A landscape with many valleys, sampled at points; each row gives a point and its height.
From any point a ball rolls to the lowest of the 2 points nearest to it. It stops when none of these is lower. Distance is the straight distance between rows; heights are no part of it.
Kofo: 10	17	47	18	-33	66	41	16	8	19	18	-54	10	23	-7	-61	-53	18	37	16	44	-10	23	-5	4  h=808
toso: -38	63	39	-31	44	9	-26	52	36	0	-23	-3	14	19	-23	2	-36	10	-51	2	-11	-35	-35	-83	-46  h=649
fav: -13	55	-7	-20	67	12	36	-46	-25	38	-68	44	-22	39	34	41	11	-33	-37	2	42	23	-56	25	-1  h=447
Mizik: -8	-5	4	-36	-74	-6	-59	-1	26	6	2	21	6	60	-33	-15	19	2	37	23	13	30	15	-16	4  h=298
vosip: -56	34	-2	-27	29	-10	14	-43	-29	-5	-48	59	9	33	21	77	-7	-13	5	32	69	24	-43	-23	-26  h=656
fim: 1	56	16	39	-38	37	34	-43	3	3	-3	24	25	35	-3	-43	19	19	-35	4	36	32	-8	11	-1  h=850
Zos: -6	-2	31	25	-7	-13	-28	-40	28	-14	44	-12	-22	-57	2	-5	8	52	60	5	-21	-27	1	64	17  h=383
Kiz: 54	-74	-22	-19	6	-10	-1	72	-18	-24	43	-65	11	-20	9	21	-30	-37	11	-20	-16	-32	27	-50	19  h=610
nufo: 20	-6	22	-30	-46	26	10	37	35	40	-35	-54	-29	16	-25	-44	-30	-10	-41	1	-23	-7	33	8	-13  h=542
sanub: 22	9	-11	-20	70	76	-5	66	7	11	31	-64	49	8	-10	30	-19	-33	-19	-8	15	-36	3	-30	-25  h=252
mudo: 0	-9	-40	8	-2	-64	-81	-17	-17	-37	19	43	16	-8	12	58	28	-3	23	19	15	8	-26	9	26  h=329
res: -21	88	17	4	9	33	19	-55	23	26	19	42	20	46	2	17	6	54	12	9	63	11	-62	-9	-16  h=807
pag: -8	-51	-68	14	-18	-62	-38	-33	-5	-19	47	11	6	-21	26	12	32	28	28	-37	-37	8	-17	43	32  h=636
Ral: 1	-17	10	17	60	28	-16	61	-5	-27	12	-44	35	-70	-39	25	-27	-21	-13	22	-9	-41	22	-24	-40  h=660
vomov: -12	41	24	29	33	53	68	-49	-52	-12	-33	20	43	78	2	-45	17	9	-91	15	41	43	-31	43	-4  h=878
kov: -7	34	48	-23	-47	41	33	-17	-9	-7	-31	-18	34	108	-10	-45	-31	16	-23	23	53	27	24	-12	-9  h=712
Zuv: -27	-90	-24	-11	8	-64	-2	1	-22	-40	-26	6	-33	-57	5	20	1	-25	29	-11	-58	-1	24	16	2  h=603
zugum: 90	-18	40	23	4	44	45	-7	13	-3	19	-79	-32	-75	-18	-18	-5	31	0	24	4	-37	32	35	21  h=725
nipa: -17	-12	-35	-54	65	-15	-50	79	-15	5	52	29	42	39	0	32	7	-10	-23	0	-28	-9	-30	-71	-5  h=555
Vimo: 18	-54	-48	24	-54	-48	-14	-6	51	-33	1	32	-3	-44	-10	-11	34	11	-17	-33	-42	44	-4	-16	-1  h=247
Podon: -12	25	-28	25	-39	-56	-74	-1	43	-21	4	48	-8	-20	9	8	21	18	1	-17	-6	17	-32	-11	2  h=127
sava: 61	-63	-26	-2	-14	-31	-35	-1	-7	-27	97	-45	46	-26	6	41	-1	15	6	-31	-15	-20	8	-3	38  h=118
teras: 72	32	48	24	-10	68	69	6	-17	19	-10	-69	-33	-40	-27	-44	-19	14	-29	29	19	-31	16	21	14  h=671
lir: -15	36	-15	22	31	46	55	-35	-30	14	-34	35	30	39	9	-12	24	-21	-63	2	12	39	-13	36	-12  h=891
puzal: 11	67	9	9	20	-16	-9	-50	-7	41	-12	43	-86	29	41	-23	34	8	27	1	41	9	-69	66	72  h=213
Lifu: -2	-66	-4	-21	-40	-32	-9	78	6	-13	-11	-8	0	-7	-31	-29	-28	-19	-26	5	-50	13	24	-72	-5  h=491
ripam: -32	-34	-53	40	-33	-55	-49	9	16	-34	10	61	13	-37	-3	-9	28	-1	-2	-18	-41	38	-20	-23	-5  h=191
nusuk: -64	-44	4	45	25	37	29	6	-2	-14	-7	14	31	-44	-28	-22	-12	1	10	14	-26	17	32	30	-56  h=460
Ref: 6	13	31	21	-32	6	56	-30	5	25	-57	0	-61	4	7	-85	10	5	-39	-13	-24	27	-3	41	15  h=166
Tof: -17	13	-36	14	44	-37	19	-22	-48	2	-43	30	-25	-25	52	52	8	-48	13	-23	17	-11	-3	25	4  h=239
foniz: 18	12	-16	-14	25	-12	-31	85	8	24	69	-41	19	24	36	6	-17	-5	15	-64	-14	-49	-8	-66	14  h=536
kaga: 11	-10	-23	-22	21	15	-27	-26	-15	20	66	0	13	28	7	40	33	4	47	16	7	-3	1	66	23  h=468
tuvi: -23	6	-43	-25	-3	39	-25	-12	3	18	52	38	27	52	-10	22	31	17	39	4	6	15	-12	16	-13  h=474
ledu: -34	23	-2	-25	54	3	-33	68	4	-16	26	46	54	27	-10	10	-18	1	-42	22	-13	1	-41	-105	-26  h=605
fivat: 5	27	-12	-8	19	-17	-55	-13	7	-21	-30	35	1	-26	-15	69	23	-40	-35	33	9	17	-23	18	-2  h=476
kopi: -45	38	32	-24	45	-4	-46	-22	23	-10	48	13	-6	-2	-10	47	-19	53	88	28	28	-39	-28	8	-8  h=469
Vili: 5	-26	36	27	-32	-23	50	-16	19	-3	-61	-19	-52	-71	-6	-34	-19	10	-13	2	-27	0	34	18	-13  h=487
Bavor: 31	-4	31	14	17	79	89	12	-32	28	-11	-70	-8	2	-8	-65	-23	-8	-26	7	12	-14	31	20	0  h=614
Gorim: -35	52	-52	-7	37	-17	-20	-43	12	41	-23	64	-43	28	38	18	29	10	25	-10	24	26	-72	56	12  h=354
Nuba: -27	-19	55	29	-31	15	37	25	-8	-16	-61	-49	10	-28	-26	-40	-69	8	-23	38	8	-2	46	-22	-43  h=572
Ladim: -46	40	32	-59	40	1	8	-27	-1	-4	-28	14	28	43	-8	66	-17	4	-38	31	61	-5	-74	-85	-68  h=754
dubo: -11	35	15	44	-23	-31	-7	10	46	-7	-27	5	-24	-70	10	-13	-9	9	-26	-30	-32	-24	3	-5	-23  h=226
givu: -13	48	28	11	17	-15	-43	-48	16	-7	48	3	-16	-22	11	26	4	57	72	17	17	-38	-15	54	23  h=430
Zunab: -3	35	-37	-18	23	-30	-47	-47	9	35	-14	22	-72	17	44	3	35	1	35	-2	2	11	-59	85	45  h=305
lisu: -42	80	37	-43	57	-20	-9	8	25	15	-57	0	-16	17	11	29	-24	-4	-48	-23	1	-36	-37	-62	-44  h=617
Sem: 7	83	23	25	-6	61	3	-33	40	11	53	17	38	21	-22	-10	1	59	17	7	45	-8	-29	4	-17  h=822
gevos: -5	65	43	33	-12	80	36	-33	17	10	24	8	36	38	-25	-62	-5	54	-6	16	41	12	-8	10	-16  h=836
Maf: -22	25	13	-21	22	21	33	15	-29	13	-73	-20	20	38	6	3	-24	-44	-62	-12	1	-10	27	-25	-33  h=760
lig: -1	-40	7	-6	-71	15	54	-10	11	22	-28	-11	-27	36	-8	-76	-3	10	7	-19	-27	36	36	8	2  h=866
zemav: 19	-52	4	28	12	52	76	24	-18	16	-12	-61	-4	-47	-9	-27	-28	-11	0	-1	-1	-21	46	11	-22  h=544
dep: -51	3	7	-13	-30	31	6	-2	14	19	2	7	-3	41	-23	-44	-7	19	37	9	-10	11	19	25	-16  h=628
bug: 12	20	7	-32	22	43	-12	21	34	44	26	-32	-15	18	-12	-10	15	-1	3	-8	-31	-13	11	52	-3  h=480
Tofet: -43	35	41	-22	14	6	56	-18	-45	-13	-74	-9	27	73	21	-14	-45	-14	-48	12	30	11	21	-7	-29  h=741
pivem: -19	-55	10	-49	33	-22	-21	94	-24	20	-18	-47	-28	17	9	-5	-37	-53	25	-19	-34	-41	41	-53	-3  h=357
lofab: -2	68	-23	12	-36	-57	-37	-13	28	13	0	35	-27	7	33	21	0	21	15	-28	8	-11	-38	-13	19  h=47
nulev: 43	-57	-12	19	-79	-41	10	-7	53	-28	26	-8	-20	-35	-13	-26	1	54	33	-35	-19	2	18	-31	16  h=575
sev: 24	36	-13	-26	65	25	6	32	-19	21	10	-21	25	18	12	62	1	-39	-25	-21	17	-40	4	-29	-22  h=66
pume: -62	-60	-4	34	15	26	21	45	-20	-24	20	-3	34	-32	-10	-13	-38	-16	45	9	-13	-11	40	-17	-38  h=501
vobo: -79	-34	41	1	21	67	34	17	-4	16	-33	-27	23	39	-29	-75	-48	14	3	34	-3	23	33	39	-44  h=502
zolip: 30	97	38	31	20	49	65	-30	-33	5	-42	-10	0	0	0	-14	-6	3	-76	0	28	-24	-6	10	-1  h=373
zoli: 58	23	4	28	-41	9	-14	-45	19	-3	34	11	9	-16	-11	1	37	16	20	12	27	5	9	19	22  h=688
notuf: -25	-101	-11	-25	2	-78	-58	-8	-16	-32	55	-42	2	-31	12	5	-11	45	42	-35	-64	-38	-2	15	46  h=411
lesed: 33	-27	3	30	-37	-31	5	-27	12	-33	-29	5	-28	-63	-3	10	10	-6	-1	1	-14	5	21	11	-1  h=434
Nogol: 42	43	43	9	-40	26	39	-12	-13	3	2	-26	0	12	-7	-16	-34	3	28	25	48	-20	31	-18	12  h=783
Lizul: 14	-47	-36	4	-68	14	34	-1	10	-4	31	-5	8	21	-1	-35	9	4	28	-23	-7	23	29	-4	7  h=882
kisi: 3	27	-29	-16	26	-12	-1	-35	-36	14	-25	47	1	25	20	90	27	-26	6	27	57	35	-26	18	8  h=623
ded: 10	-51	-10	9	10	12	52	42	-37	-11	-3	-36	12	-32	7	5	-32	-49	9	-24	-6	-26	55	-27	-23  h=462
reke: 46	-29	8	20	-18	64	43	-18	0	-2	28	-25	21	-27	-41	-26	14	10	6	27	8	20	30	29	-7  h=372
zikol: -16	-14	9	2	-47	18	71	20	-8	39	-8	-30	-20	30	31	-77	-47	4	26	-39	-6	-6	34	-8	-6  h=849
rikuv: 34	-23	-3	22	-8	56	20	83	34	12	20	-99	18	-29	-8	-32	-37	4	-11	-18	-3	-25	13	-36	-15  h=696
silup: -45	16	-54	-15	20	-27	-64	9	1	-11	42	75	37	30	-10	65	29	25	3	11	16	29	-63	-37	-5  h=415
Maluz: 2	7	37	56	-46	-3	-21	-65	12	-32	-32	32	7	-40	-25	-16	31	16	54	46	57	18	17	9	3  h=140
tob: 27	11	-7	22	-78	-25	33	-30	-33	-7	-8	20	-3	15	30	1	-3	-3	50	2	54	5	32	-25	25  h=736
sete: -4	1	32	52	-37	25	66	-12	-2	-13	-63	-29	0	-48	-17	-50	-26	16	-50	6	-1	3	34	-6	-38  h=535
dar: -35	-6	-6	-19	77	-62	-63	58	-21	-18	40	40	10	-23	20	21	-1	9	3	-3	-41	-38	-24	-55	8  h=324
Kidi: -16	25	47	59	-19	21	28	-66	-24	-6	-13	45	-11	-12	-12	-46	19	16	39	38	45	22	8	30	18  h=28
Raz: 59	-18	-39	34	-69	-10	22	-30	47	-15	-43	14	-14	-37	-10	-27	40	-5	-53	-34	-25	53	2	-9	1  h=308
rotob: 2	15	-11	-74	20	-10	-45	20	12	18	-26	5	-22	31	-9	54	17	-53	-32	8	-25	-2	-2	7	7  h=479
rus: -50	-83	18	2	-16	38	37	-2	1	12	-35	-10	-8	-3	-36	-63	-19	6	17	42	-23	36	45	46	-35  h=532
suzo: 47	-40	-8	1	-79	44	14	17	69	16	-1	-47	7	-9	-59	-60	11	37	-38	-2	-28	33	21	-2	-16  h=399
dava: 39	26	-24	6	27	-14	8	-45	-43	14	-10	34	-32	10	45	47	32	-28	3	13	47	21	-24	58	46  h=581
Dun: -16	-15	-67	-29	41	-61	-92	11	-29	-16	25	58	15	16	9	84	34	-12	-8	15	12	28	-59	-7	33  h=374
duger: -36	17	47	4	13	57	78	6	-20	41	-25	-31	2	82	13	-96	-35	16	-35	-17	-8	9	13	30	-9  h=437
zited: 30	73	12	27	32	78	43	-1	-11	8	-8	-38	26	-24	-17	2	-11	3	-61	4	9	-40	2	5	-31  h=310
guza: -26	-72	-69	6	-10	-12	-7	-18	9	-5	47	21	5	-6	-2	-13	46	15	41	-35	-58	19	0	54	-1  h=616
Gefeb: -52	-20	13	-15	6	4	-43	77	5	-25	12	31	37	21	-34	-31	-39	-2	-18	36	-26	15	-6	-75	-21  h=641
nof: -7	-36	-4	45	-11	62	46	4	2	-9	-12	-12	45	-41	-52	-23	-3	5	-32	20	-8	26	37	19	-42  h=424
rine: -14	37	28	51	4	0	-29	-33	43	-24	9	20	-2	-71	-14	4	7	34	26	13	-9	-14	-2	41	-10  h=332
tamin: -27	-98	-7	-9	-27	2	30	4	4	-7	-16	-4	-18	-9	-33	-24	-11	-13	39	13	-36	25	48	22	-16  h=559
diru: 50	-51	28	-2	-13	-14	-14	2	24	-16	25	-65	-19	-69	-20	10	-16	31	27	8	-24	-31	36	29	8  h=813
tonod: 49	-43	33	35	-4	44	84	-32	-28	-9	12	-7	-29	-34	-34	-48	25	11	5	23	10	10	20	41	21  h=284
pur: -9	-48	18	18	38	32	-34	106	2	-26	-2	-38	27	-67	-45	-18	-46	-5	-37	53	-24	-20	13	-54	-29  h=698
Tifa: -38	66	22	-70	68	-13	20	-32	16	47	-64	-4	-18	49	23	50	-4	-16	-50	-24	29	-17	-66	-50	-48  h=573
tiv: -39	31	-25	15	19	-25	0	10	-17	-5	-34	46	20	-6	29	40	-7	-36	-33	-17	2	6	-21	-31	-18  h=268
dunab: -2	-14	0	-76	62	27	-57	97	22	11	33	-23	25	51	-25	9	-16	-26	-20	20	-24	-9	-23	-65	-12  h=481
fege: -19	66	-20	-26	17	-11	-19	-28	12	36	-53	38	-30	36	25	33	8	-21	-18	-1	28	26	-49	14	0  h=398
vudev: 24	3	5	-4	-16	25	-24	77	31	3	49	-55	19	9	-2	-10	-47	-2	18	-17	9	-34	1	-55	0  h=620
vil: 15	-27	-2	1	-8	50	-6	30	38	9	42	-36	16	-16	-30	-12	-5	8	3	8	-20	-8	30	26	-15  h=433
kazo: 63	57	-34	-16	-11	-29	-55	-13	31	16	-5	8	-10	0	24	56	37	-18	-50	-16	6	13	-28	21	25  h=412
Zum: 71	-5	-9	35	-68	-45	-2	-50	-7	-24	20	6	-4	-21	12	14	28	18	42	-11	42	7	18	-5	34  h=711
tude: -46	14	-27	50	19	5	49	-22	-10	24	-7	46	-16	-18	47	-33	10	2	12	-46	-30	5	-7	40	-9  h=740
getis: -34	11	21	2	-72	26	-6	-35	28	17	-20	19	1	57	-21	-79	17	30	26	11	-2	45	14	19	-1  h=643
Beveb: -32	1	-31	11	42	-47	-47	37	-10	-16	69	8	23	-22	25	31	-2	26	30	-27	-26	-47	-12	-24	3  h=395
lar: 27	-64	-30	4	-53	-57	-28	-32	36	-27	57	-9	-9	-34	3	-9	26	55	44	-42	-43	3	7	11	29  h=608
Fezep: 62	-55	17	-6	-16	-3	37	-53	-35	-14	29	-17	-28	-18	-2	7	30	-5	49	27	18	7	30	48	48  h=414
meb: 8	36	28	43	-11	29	73	-27	-34	32	-14	20	-32	44	10	-85	21	3	-63	-19	-5	26	-30	31	34  h=283
teza: 70	-35	-15	9	-17	32	4	-53	15	9	23	15	-18	5	-27	-37	93	-2	-9	14	-2	55	-12	70	48  h=648
Biv: -62	-66	29	4	45	30	-31	89	-5	-12	-6	-22	31	-29	-40	-23	-47	-19	7	58	-28	2	26	-31	-43  h=690
tal: -9	41	3	16	28	24	-36	-13	8	-43	-34	38	49	-36	-39	61	12	-19	-60	40	7	21	-16	-11	-44  h=498
pez: 34	50	-12	34	-36	-34	-18	-24	52	12	-18	15	-44	-34	24	-10	9	6	-12	-32	-10	-2	-18	18	21  h=145
Ped: 24	30	27	-44	-8	56	-13	16	52	51	-21	-39	-27	18	-40	-30	6	-9	-43	14	-27	1	10	40	-3  h=510
Duk: 1	-7	-7	18	-14	0	31	12	-35	-15	-20	-1	15	-15	5	28	-11	-40	-3	-1	4	-9	37	-23	-15  h=388
num: -66	32	-7	-56	44	-29	18	-22	-21	7	-45	45	12	35	20	88	-5	-6	-29	13	67	18	-83	-74	-47  h=703
gilu: 4	95	39	-32	82	31	45	-36	-2	42	-69	-16	-22	16	19	37	4	-23	-61	-13	27	-36	-39	-18	-27  h=513
kapab: 12	54	20	19	12	15	44	-20	-13	12	-43	8	-22	-22	17	3	4	-22	-34	2	5	-8	8	26	-4  h=427
Zek: 32	-41	5	-19	-49	-10	17	58	33	9	-23	-54	-27	-21	-17	-26	-40	-3	-21	-7	-30	-9	32	-38	-14  h=561
Pema: 30	22	5	24	-26	-34	18	-54	-21	21	-29	24	-82	-1	43	-25	18	-9	31	-7	24	9	-22	52	56  h=36
Lini: -5	34	33	3	72	-1	-33	47	-3	-34	41	-14	30	-43	-2	55	-40	3	12	11	22	-64	-12	-61	-18  h=574
Zoni: -8	26	-33	-33	67	51	-4	-23	-2	27	1	36	20	37	-2	54	46	-36	-38	7	1	32	-30	43	-14  h=557
zezo: 4	-35	7	19	-57	-76	-28	-1	13	-41	-11	16	-33	-42	4	-2	-9	10	46	1	-13	0	15	-30	17  h=490
Fitu: -10	-3	5	28	-31	-60	-75	-31	-9	-54	24	36	6	-29	-2	42	7	23	67	32	35	-11	6	-8	27  h=279
lizo: 6	-3	0	74	-58	-20	33	-57	47	-8	-37	39	-30	-40	3	-87	24	38	7	-38	-2	43	-19	17	7  h=694
puso: -36	57	-13	7	43	-42	8	-19	-34	14	-84	38	-26	4	55	59	-15	-48	-19	-25	28	-6	-24	-23	-17  h=179
Tevu: -83	-23	17	-5	27	-2	-35	44	-9	-26	-3	35	13	-15	-34	-7	-27	-17	9	30	-33	5	9	-22	-41  h=664
nol: -31	-18	-33	5	62	-63	-26	-3	-39	-19	-5	14	-12	-47	37	58	9	-28	15	-20	-24	-28	-1	28	7  h=122
fuped: 55	-68	-2	-43	-28	-46	8	-40	-13	-18	-7	-32	-48	-18	13	29	12	-17	35	4	-14	-2	37	43	47  h=494
vemir: -1	-81	14	-19	79	-55	-40	85	-39	-17	23	-39	-4	-41	23	-9	-25	-21	16	-20	-53	-55	29	-63	16  h=396
doni: -29	73	18	-33	-6	13	-6	-28	34	10	-9	22	22	52	-14	34	-18	27	-27	10	48	7	-56	-55	-44  h=789
foz: -47	-23	-32	7	56	-96	-62	19	-47	-36	14	42	3	-49	41	48	8	-3	10	1	-31	-24	-27	-15	15  h=227
rasul: -15	22	-3	54	-79	-19	-16	-50	34	2	-50	46	-17	11	15	-76	19	20	12	-21	16	44	-11	1	12  h=674
poz: -4	46	17	37	-13	23	40	-65	-38	7	-33	48	8	78	19	-47	22	12	-41	8	61	57	-29	21	24  h=863
Movo: 49	-65	-5	-30	17	-65	-26	24	-47	-28	41	-51	13	-30	37	56	-20	-23	8	-24	-13	-47	26	-24	33  h=644
Fuz: 36	5	64	38	-22	59	49	-50	-32	-3	6	11	-14	4	-43	-62	28	16	24	53	44	14	18	32	33  h=159
mul: 1	90	40	-6	49	6	34	-35	-9	31	-54	4	-40	-4	28	27	-8	-15	-17	3	20	-30	-20	11	0  h=470
Mim: 67	-15	-34	-6	1	-50	-38	-13	-11	4	67	-39	22	-26	37	56	22	7	-29	-54	-24	-24	-13	22	52  h=274
vutig: -31	7	-60	-51	50	6	-41	-14	8	19	-3	53	18	42	-8	82	47	-30	-23	17	9	42	-52	18	-14  h=537
mepu: -36	53	51	-33	1	37	-5	38	39	-3	-30	-41	30	59	-26	-27	-60	25	-49	8	23	-12	-11	-56	-41  h=678
dopu: 9	24	-15	25	-33	-24	1	-18	-24	-23	-31	33	15	-13	5	37	2	-37	-25	13	27	23	16	-21	-4  h=333
deman: -52	4	38	-2	17	50	50	3	-3	21	-53	-33	20	52	-7	-77	-31	23	-55	15	-17	25	32	44	-41  h=473
bib: -38	-13	-53	-58	43	-36	-56	23	-8	1	-27	50	-3	38	3	67	36	-55	-21	5	-24	26	-29	1	-4  h=512
rorez: -36	4	29	8	-26	35	2	30	24	-1	-20	-24	17	-2	-28	-35	-45	11	-3	13	0	1	32	-12	-36  h=604
kez: -35	52	-7	34	54	20	50	-21	-18	19	-68	15	15	12	39	-12	4	-25	-86	-41	-10	4	-10	24	-28  h=903
bim: 11	51	12	-45	30	7	-14	-14	8	6	-53	9	-21	14	-8	61	7	-40	-35	29	20	0	-11	15	4  h=442
donum: -1	-21	-4	-48	-24	2	-61	42	20	2	43	1	11	40	-28	8	-1	-12	25	15	-12	13	6	-14	3  h=335
tavam: 9	-15	-22	-5	-28	-36	-21	51	8	-15	-6	14	9	-17	-5	3	1	-28	-49	-15	-48	10	8	-56	-7  h=431
zurug: 46	-64	-9	-22	-29	-78	-20	-19	-27	-35	25	-27	-13	-30	21	50	0	-4	29	-11	-9	-21	17	8	47  h=560
kedil: 10	-30	-58	13	-32	-21	4	17	-11	-1	45	17	27	-4	15	15	7	-10	10	-36	-21	10	13	-19	-3  h=898
mufu: -25	66	23	35	10	15	-10	0	34	-7	-10	17	15	-42	-8	12	-16	22	-13	-8	-2	-28	-9	-8	-31  h=285
nitep: 4	27	-10	-1	25	-4	-15	25	19	20	63	-20	15	5	26	28	-5	11	21	-48	-12	-50	-5	-4	-5  h=454
vopu: -36	-63	-49	-14	-6	-7	16	1	-6	12	-5	14	-16	1	3	-10	22	-24	18	-28	-56	25	24	37	-10  h=590
tuge: -16	-53	-20	-17	-10	-107	-55	20	-19	-33	21	-5	-25	-38	32	10	-8	15	29	-28	-53	-33	-10	-10	46  h=489
nobe: -1	12	35	36	-61	-21	-41	-18	6	-45	0	18	6	-31	-33	9	-6	14	59	41	44	-7	29	-36	-3  h=215
duron: 31	-6	-17	28	-51	-36	-34	3	9	-43	-5	33	18	-32	-24	14	14	-21	-28	13	1	31	6	-46	-4  h=379
pase: 39	18	-27	-32	45	32	-14	-34	-7	19	-7	20	-11	17	-1	55	56	-45	-35	25	-4	29	-10	79	18  h=582
mar: -38	35	14	-19	-31	11	29	-28	-26	-25	-46	9	56	103	14	-15	-33	10	-49	18	47	48	12	-15	-30  h=726
Nok: 17	1	-20	-35	68	91	0	26	5	25	49	-42	50	23	-24	25	11	-30	10	7	5	-12	2	21	-19  h=358
sos: -22	-38	-34	-35	14	-93	-73	27	-51	-17	49	-1	7	16	27	35	-1	10	41	3	-26	-38	-14	-26	57  h=404
tuk: 18	-59	-25	-48	5	-6	-5	70	-15	12	14	-55	-5	25	13	2	-15	-56	10	-36	-36	-19	34	-28	-3  h=485
sipi: 52	-4	-10	25	-43	26	-3	-39	39	1	2	15	10	-8	-31	-31	63	3	-15	9	-4	43	6	33	14  h=669
Kiso: -11	-41	0	-1	-81	-63	-16	25	42	-14	0	10	-28	-19	-15	-45	-11	27	33	-19	-33	3	16	-48	5  h=533
vesob: -12	-91	-4	-18	32	-69	-13	51	-13	-23	6	-19	-24	-56	8	6	-13	-13	15	-25	-67	-24	29	-30	1  h=540
kunip: -50	-34	-63	5	18	-114	-73	-3	-58	-34	36	24	11	-14	47	44	4	24	39	-12	-15	-26	-39	-5	57  h=319
Magol: 38	13	-41	-13	-11	-54	-48	25	1	8	43	6	11	8	32	58	28	-7	-22	-36	-14	-9	-16	-4	23  h=361
zoz: -13	56	43	-44	-26	38	0	-5	30	10	-24	-16	11	79	-17	-18	-37	18	-20	14	28	8	1	-17	-11  h=699
lidaz: 50	-48	24	-1	-22	26	-10	54	39	4	34	-105	-12	-44	-15	-13	-41	19	28	14	-1	-34	21	-10	5  h=769
sare: 65	6	-23	-16	0	20	5	-34	-1	34	12	3	-33	17	0	2	67	-31	-27	3	-28	30	-4	67	46  h=615
Fip: -58	6	-51	-37	16	4	-31	26	-7	13	48	45	36	63	-4	47	10	6	25	-1	6	8	-33	-34	-15  h=446
vasad: -24	28	40	5	-7	50	56	22	-2	51	7	-47	-23	36	22	-75	-52	16	49	-25	7	-34	19	7	-2  h=830
lonoz: 8	41	11	5	-42	-8	45	-10	-36	21	-7	-5	-25	35	36	-2	-39	-3	54	-16	44	-30	24	-25	23  h=759
mik: -21	-22	-22	53	-29	-8	59	-34	11	9	-19	34	-30	-34	20	-66	20	15	5	-45	-32	27	4	32	-2  h=718
sivi: -4	-49	-13	-49	12	30	-59	98	27	5	52	-43	26	22	-28	-11	-10	-11	2	3	-36	1	-2	-13	-12  h=397
zaf: 8	-6	-7	52	-29	9	50	-57	-27	1	31	44	-18	-3	11	-40	34	16	48	3	23	22	-2	36	25  h=174
puv: -28	-40	16	-55	68	-48	-46	76	-50	-15	3	-8	-17	10	16	13	-22	-40	29	11	-34	-50	17	-59	10  h=123
Bar: 58	-53	-3	25	-26	-8	50	-64	-23	-8	21	19	-44	-9	2	-39	53	20	57	2	17	29	-2	39	67  h=309
bani: 16	-110	-13	-19	2	-30	-29	18	-7	-37	78	-59	29	-32	-4	8	-17	30	51	-23	-34	-17	15	5	29  h=296
gul: 35	-18	-4	-23	53	62	-10	-10	-1	3	73	-20	33	4	-13	28	29	-9	22	29	-1	-7	12	73	6  h=423
Kuf: -56	-1	-2	18	-73	-29	-33	-25	36	-3	-22	47	-18	14	-10	-52	10	25	52	-8	-14	31	4	2	-3  h=658
kupeb: 63	-38	-24	10	-68	20	32	-10	32	-17	-24	-17	15	-30	-53	-24	31	3	-57	6	-16	39	33	-17	-12  h=356
subam: -32	36	39	-22	65	32	-22	22	15	-10	40	-13	15	-1	-6	45	-41	28	60	19	40	-51	-17	-38	-35  h=517
nub: 24	79	7	-8	45	48	27	-2	-6	10	-17	-13	25	8	-6	58	-11	-17	-60	2	41	-35	-15	-36	-29  h=217
giz: 22	36	-8	-6	53	16	51	-41	-64	44	-33	43	-45	45	41	16	34	-43	-9	11	45	24	-39	46	36  h=518
dal: 66	-71	21	9	37	8	32	-11	17	-12	36	-86	-8	-87	3	12	-11	26	10	-19	-19	-40	29	42	11  h=779
pozin: 26	-3	16	29	37	7	-22	56	-3	-46	61	-28	54	-65	-12	37	-19	-1	-16	3	1	-47	10	-43	-16  h=624
Kape: 11	-13	-11	-18	-88	-27	-32	-38	15	11	-1	16	-27	44	-2	-26	32	15	69	5	15	13	21	9	36  h=262
rozil: 35	30	5	-14	-49	-35	-15	-30	6	21	-3	1	-52	17	30	-2	17	5	46	-2	9	-5	6	22	42  h=192
mas: 5	-4	18	25	-17	47	100	-10	-28	34	0	1	-8	53	10	-88	2	3	-23	-24	-8	22	12	26	21  h=371

For each start below, name the point where the ball stops.
Ral -> lofab
mepu -> sev
zikol -> bim
guza -> Ref
diru -> nol
vomov -> Pema
Biv -> Pema
mik -> lesed
vosip -> Pema
tuvi -> Kidi

Call two points neighbours if one is among the 2 nearest of the other. Go from one point of each pair to the other, from neighbour to neighbour, staying as low as possible. Name the highest point that can't be avoided.
bim and nol -> tuge
lesed and bim -> Movo
puv and lesed -> pag
bim and sava -> fivat
nol and puso -> Tof
puv and Ref -> Zuv
sev and Kidi -> tuvi
